Points, in no order, along strands that fork and pass close to each other.
In the rows, 128 means zero.
Two points are linked if the straight distance between their rows is under 96.5. Some points are linked to none.
K_419: [114,131,148,135,163,140,141,61,133,121,121,107,93,114,135,125,117,131,89,137,191,185,101,126]
K_105: [153,144,144,152,104,154,134,123,89,137,147,145,129,148,131,196,121,128,138,170,154,133,131,128]
K_98: [121,116,141,95,137,145,165,81,102,156,78,131,92,130,129,136,172,129,95,93,159,179,105,142]
K_280: [84,131,162,173,165,148,116,115,114,128,141,151,120,116,132,79,132,113,61,133,171,162,127,141]
K_828: [160,126,141,130,94,145,141,121,115,130,143,133,141,149,139,215,148,152,168,141,162,129,105,119]
K_951: [148,143,135,146,150,143,115,113,123,114,150,99,127,136,110,125,117,121,127,186,106,153,120,132]
K_218: [155,119,120,81,135,121,154,130,150,131,116,129,116,118,129,131,127,117,137,119,75,154,80,130]
K_355: [164,153,138,123,123,183,135,93,99,144,152,170,140,178,102,130,102,109,111,155,117,114,133,147]
K_221: [159,114,159,117,162,166,135,82,94,145,130,131,160,160,140,108,105,116,83,127,95,140,109,123]
K_736: [144,116,128,135,107,131,127,178,108,125,151,143,149,139,174,154,95,127,85,123,81,117,123,121]
K_986: [107,133,112,148,130,74,128,169,157,123,121,100,117,119,88,94,160,140,151,148,142,138,141,141]
K_889: [98,104,137,148,115,118,96,136,123,109,127,129,133,90,155,138,113,129,135,108,166,89,146,82]
K_792: [131,140,104,111,138,164,128,85,120,136,119,133,143,133,149,109,114,124,135,130,103,126,145,122]
K_128: [113,119,135,115,164,154,173,92,130,160,91,136,122,126,131,97,153,108,78,109,147,157,118,152]
K_622: [105,117,120,102,133,134,128,164,150,136,85,107,118,109,134,92,168,125,132,104,114,142,125,135]
K_571: [128,111,178,154,126,83,105,185,136,101,145,114,126,100,134,148,138,148,124,108,161,101,127,118]
K_904: [158,149,126,111,86,116,115,160,171,98,164,173,130,122,145,128,115,163,142,138,129,103,117,113]
K_2: [145,119,174,139,114,158,106,155,117,119,144,164,118,129,106,124,98,93,92,118,143,97,132,123]
K_34: [151,126,102,117,144,167,162,91,133,160,142,162,139,163,103,69,131,131,127,110,89,131,133,157]
K_38: [135,121,140,87,134,131,145,71,92,151,79,133,125,162,133,103,159,136,110,104,133,197,110,121]
K_338: [103,146,115,124,150,150,158,113,122,166,83,129,127,135,139,93,160,123,117,134,138,176,148,151]
K_920: [168,165,127,99,145,122,154,122,162,151,112,135,130,129,111,131,81,108,151,144,113,138,139,147]
K_697: [135,99,142,159,116,148,134,118,78,137,120,99,98,174,78,140,137,114,105,158,153,180,103,122]
K_678: [107,132,101,111,142,128,130,102,179,131,113,118,115,99,102,87,126,111,134,131,128,105,139,122]
K_787: [113,175,85,154,109,154,100,149,118,128,170,164,147,153,159,112,91,153,121,129,88,103,174,153]
K_239: [77,151,106,142,123,59,137,146,139,148,131,158,136,84,146,107,99,126,96,120,135,67,169,121]
K_896: [178,105,172,112,114,152,110,115,119,109,121,122,102,133,91,138,99,105,132,131,146,122,107,91]
K_672: [108,97,120,126,112,86,154,182,153,127,115,117,138,111,139,179,156,128,156,85,142,106,117,132]
K_632: [153,145,129,48,137,131,164,88,132,153,100,155,110,141,116,122,156,125,137,107,82,163,79,153]
K_370: [163,133,105,91,99,168,120,117,152,107,164,164,127,138,138,104,116,145,114,118,81,98,109,119]
K_852: [86,110,136,175,135,108,108,121,122,116,122,117,117,97,130,143,101,112,132,130,196,121,150,96]
K_233: [147,87,145,161,121,124,142,138,94,141,128,86,106,152,104,182,133,119,118,155,130,169,86,112]
K_481: [82,109,105,137,126,44,145,154,161,123,120,108,144,96,130,147,171,147,162,100,149,101,119,118]
K_641: [148,126,144,109,147,101,152,126,101,160,75,89,132,145,127,168,110,110,148,131,117,186,117,136]
K_791: [83,85,105,126,123,142,135,120,130,138,93,132,117,101,135,91,142,106,104,88,146,111,135,96]
K_705: [149,118,159,141,122,120,164,175,135,145,131,138,90,110,112,173,140,114,96,132,149,133,118,150]
K_906: [118,107,103,152,131,126,130,150,103,128,122,71,151,149,130,170,141,123,167,145,112,147,136,135]
K_194: [170,140,168,77,142,151,126,54,94,148,109,127,143,170,127,142,119,123,103,123,100,124,125,128]
K_536: [169,138,107,134,129,165,148,118,117,149,168,148,132,172,101,113,106,121,115,144,68,129,133,156]
K_522: [131,126,130,110,101,151,114,145,140,130,102,125,119,133,116,115,170,149,177,130,159,138,129,112]
K_173: [107,119,127,147,130,128,107,124,128,97,146,125,119,114,136,82,165,145,106,149,139,152,119,108]
K_418: [130,121,98,144,122,60,124,156,149,104,162,105,159,122,133,147,118,151,185,124,108,102,135,117]
K_337: [123,166,105,111,92,67,137,174,174,104,148,151,126,111,147,148,124,164,108,125,131,66,127,158]
K_871: [104,175,119,134,102,63,116,179,144,103,151,133,165,129,171,160,125,183,109,112,144,54,136,156]
K_133: [105,157,114,125,107,105,112,171,162,115,141,123,177,129,184,164,139,178,149,111,135,83,144,134]
K_975: [134,95,127,134,138,125,127,157,105,128,118,116,148,127,164,115,99,112,111,112,91,145,135,104]
K_110: [164,128,134,87,150,149,130,71,142,127,103,106,127,153,70,102,95,101,148,125,117,117,120,129]
K_834: [93,141,100,159,113,89,107,148,102,109,162,137,127,114,119,95,155,137,114,142,116,83,153,135]
K_843: [75,126,129,179,125,109,86,125,88,90,165,135,122,108,130,98,163,138,97,146,152,119,131,121]
K_998: [84,160,119,160,110,79,116,166,94,125,153,171,134,109,140,116,120,123,78,123,136,66,158,154]
K_167: [132,96,140,110,122,135,138,130,114,134,104,127,129,101,188,168,128,133,128,92,141,141,112,101]
K_319: [92,112,79,114,161,143,150,79,181,164,117,130,137,120,93,59,115,120,135,99,107,93,135,137]
K_659: [115,184,103,148,126,116,97,158,142,121,159,119,146,131,146,128,105,158,150,150,101,96,172,157]
K_657: [115,120,145,162,138,108,144,154,138,119,131,104,99,107,114,154,165,133,114,150,169,149,121,149]
K_775: [129,161,133,156,135,110,102,155,145,122,151,148,129,126,90,87,97,116,138,160,128,112,166,135]
K_244: [169,126,140,94,108,182,120,112,123,119,138,143,117,145,122,108,151,138,115,135,99,129,105,115]
K_140: [165,133,146,73,101,173,135,91,108,140,106,148,104,152,110,130,181,142,120,123,121,140,102,130]
K_778: [114,130,137,157,132,104,162,170,125,137,133,146,112,99,133,150,128,102,73,129,137,114,146,160]
K_343: [163,132,177,61,139,104,128,33,99,154,101,146,135,177,120,151,142,138,103,108,98,155,119,124]
K_123: [150,165,144,151,115,166,113,127,95,136,155,167,141,158,125,140,106,119,136,176,140,144,148,134]
K_594: [145,120,119,92,141,147,139,84,120,141,110,131,125,157,127,71,157,147,130,121,99,196,94,122]
K_383: [89,84,106,162,121,52,148,142,138,116,125,123,118,93,127,130,149,135,127,112,172,130,121,101]
K_361: [130,133,120,127,86,116,84,149,154,91,162,143,134,118,129,106,145,167,168,134,134,79,134,91]
K_134: [115,117,157,156,139,138,125,139,126,131,111,100,98,118,125,160,154,148,138,122,205,159,126,128]
K_799: [89,111,97,127,137,124,140,148,137,142,109,130,129,106,149,86,149,117,103,104,102,122,146,127]
K_888: [129,116,129,164,115,101,126,164,132,113,141,122,120,146,89,97,157,143,155,162,150,169,127,121]
K_891: [98,148,176,175,130,126,60,144,99,95,173,145,127,103,143,123,153,143,104,147,156,122,129,133]
K_908: [137,107,101,98,124,107,145,155,145,122,115,91,116,121,113,167,129,106,165,119,75,128,94,140]
K_600: [114,113,177,155,160,164,86,117,118,110,143,119,69,102,118,117,123,131,82,110,194,148,112,121]
K_248: [142,142,106,119,131,140,128,114,106,134,121,86,144,143,145,176,125,132,171,157,94,147,128,138]
K_517: [106,112,144,155,143,165,105,85,94,122,120,135,113,113,127,143,93,94,115,114,186,117,146,101]
K_655: [144,154,75,110,112,125,147,120,140,143,136,128,133,137,138,164,124,152,204,134,91,148,123,148]
K_178: [142,105,134,155,115,141,121,148,106,116,134,127,108,156,73,101,137,110,126,156,143,155,125,115]
K_865: [178,107,176,98,141,141,134,90,118,134,97,106,110,151,73,140,86,86,112,119,132,119,107,116]
K_625: [79,137,127,164,154,123,144,131,120,142,128,150,128,98,141,122,119,90,71,126,143,104,166,151]
K_226: [126,157,62,98,120,131,138,91,168,153,125,137,114,116,123,125,98,145,209,102,82,128,129,130]
K_302: [140,103,151,132,145,156,112,99,92,120,125,136,151,127,163,119,81,104,104,117,123,136,124,88]
K_325: [88,99,117,152,126,162,122,91,118,122,123,149,105,105,112,112,128,93,94,109,179,91,142,104]
K_132: [91,91,106,176,124,78,135,136,115,113,132,126,121,110,108,112,112,101,120,134,160,125,146,101]
K_475: [133,170,114,145,149,114,119,138,143,113,159,100,137,120,135,137,120,139,140,180,92,129,149,156]
K_139: [117,117,104,145,107,120,122,142,138,124,128,119,136,146,115,103,176,165,190,146,149,167,124,110]
K_745: [127,129,166,151,129,153,101,127,94,127,103,103,119,146,120,138,133,134,149,144,187,165,138,118]
K_122: [118,136,180,168,133,157,67,132,100,103,151,119,124,125,123,137,128,130,133,162,168,146,127,117]
K_617: [141,157,113,97,123,158,96,157,149,119,128,99,139,132,163,120,115,149,143,119,69,110,141,141]
K_806: [134,139,169,136,140,181,119,119,102,138,131,161,137,135,134,143,83,86,81,116,144,101,139,143]
K_993: [134,90,165,136,119,111,129,188,127,120,130,113,117,108,151,142,164,144,103,107,123,132,104,120]
K_833: [125,128,126,125,143,123,163,139,107,160,85,112,130,136,142,139,146,123,132,134,129,194,126,144]
K_330: [165,131,107,110,107,113,121,133,165,97,178,158,122,116,132,101,110,149,134,135,82,114,113,111]
K_810: [139,176,122,134,153,149,143,118,148,150,139,157,148,139,122,111,77,105,120,150,117,116,167,163]
K_939: [121,115,117,102,100,147,112,135,132,124,98,126,140,109,171,145,108,128,149,96,135,96,138,95]
K_934: [140,159,124,109,146,182,108,115,137,122,140,111,143,137,143,110,112,123,113,137,78,102,144,150]
K_94: [148,103,152,97,140,147,146,92,117,132,110,123,101,95,161,168,126,123,95,99,133,139,93,111]
K_461: [123,98,90,112,107,107,151,171,134,126,124,117,136,123,152,172,133,123,149,101,91,115,113,135]
K_125: [133,140,118,100,101,135,100,173,157,104,137,112,152,129,173,146,142,171,155,111,94,100,121,129]
K_269: [138,132,103,125,132,70,112,155,170,115,140,97,132,106,122,112,92,146,183,116,82,118,140,119]
K_822: [127,133,120,145,121,119,130,133,131,117,148,135,151,116,165,159,130,144,154,149,140,131,134,118]
K_80: [133,133,127,128,143,92,122,164,161,121,111,87,127,116,109,115,118,123,167,143,119,140,137,132]
K_698: [147,151,126,82,154,109,150,110,136,155,77,104,128,129,119,145,96,104,166,124,111,161,125,143]
K_493: [126,90,116,165,125,120,144,160,97,128,134,91,122,141,108,164,134,105,115,152,105,143,120,129]
K_5: [161,126,148,90,82,163,130,140,130,129,108,144,105,134,127,153,176,152,155,114,155,131,105,121]
K_301: [139,108,134,163,122,109,154,135,132,122,155,106,155,145,128,214,161,144,164,142,154,142,101,121]
K_131: [107,146,105,120,119,69,136,151,164,123,136,140,134,86,156,132,124,144,125,125,125,85,141,129]
K_974: [144,133,153,120,165,155,113,75,148,120,123,120,136,142,80,77,87,97,133,145,147,116,129,125]
K_141: [141,151,142,140,153,145,123,78,130,123,132,131,126,143,97,100,101,113,137,177,159,164,133,121]
K_111: [114,165,105,151,106,112,117,163,117,114,175,182,141,133,147,125,102,132,84,141,109,91,153,157]
K_83: [123,97,147,108,123,137,122,164,149,110,104,111,95,93,130,112,166,124,97,96,128,118,112,125]
K_548: [125,134,82,84,137,146,121,77,133,133,105,103,131,123,142,123,113,127,180,111,83,136,123,117]
K_439: [122,115,122,128,145,153,115,113,132,126,124,120,130,145,120,45,142,132,115,129,114,161,124,114]
K_576: [130,110,167,153,115,107,112,179,127,113,135,149,106,110,105,112,127,114,106,121,159,109,137,119]
K_838: [135,161,169,136,174,166,131,103,119,153,126,148,158,145,124,115,80,88,100,145,139,121,150,159]
K_96: [138,126,78,120,101,140,143,139,143,136,130,146,115,136,101,112,129,120,159,120,101,117,146,132]
K_590: [108,109,89,120,159,159,165,59,140,164,123,151,156,145,115,69,123,118,123,107,124,107,133,144]
K_267: [71,144,100,146,122,110,122,146,147,132,123,98,161,110,162,164,162,152,160,123,146,85,161,133]
K_17: [140,100,126,162,116,75,141,162,135,108,166,110,176,150,123,180,146,146,170,124,127,125,113,109]
K_52: [149,141,150,40,131,112,155,51,117,156,89,163,115,157,111,148,160,125,120,94,106,147,103,149]

A fork is a point with three links, a tip a point with one. Leave the first point through the second and follow the links. Name the first fork or tip that comes.
K_617; K_934 | K_888
K_698; K_641 | K_843
K_641; K_698 | K_852
K_843; K_891 | K_625
K_896; K_865 | K_998
K_248; K_655 | K_133
K_787; K_659 | K_896
K_269; K_418 | K_678
K_672; K_461 | K_736
K_888; K_139 | K_361

A fork is a point with three links. Follow the links from the first point to the second and name the forks in between, in order.
K_233; K_625 | K_133 K_998 K_843
K_361; K_125 | K_888
K_338; K_493 | K_843 K_998 K_133
K_791; K_736 | K_852
K_998; K_792 | K_133
K_418; K_111 | K_888 K_133 K_998

Follow the links from the first point to the second, and from the first to the third. Name the last point that the two ways share.
K_226; K_705; K_98 | K_843
K_745; K_475; K_248 | K_998
K_939; K_641; K_975 | K_852
K_38; K_896; K_233 | K_998
K_239; K_657; K_338 | K_843
K_678; K_904; K_548 | K_888
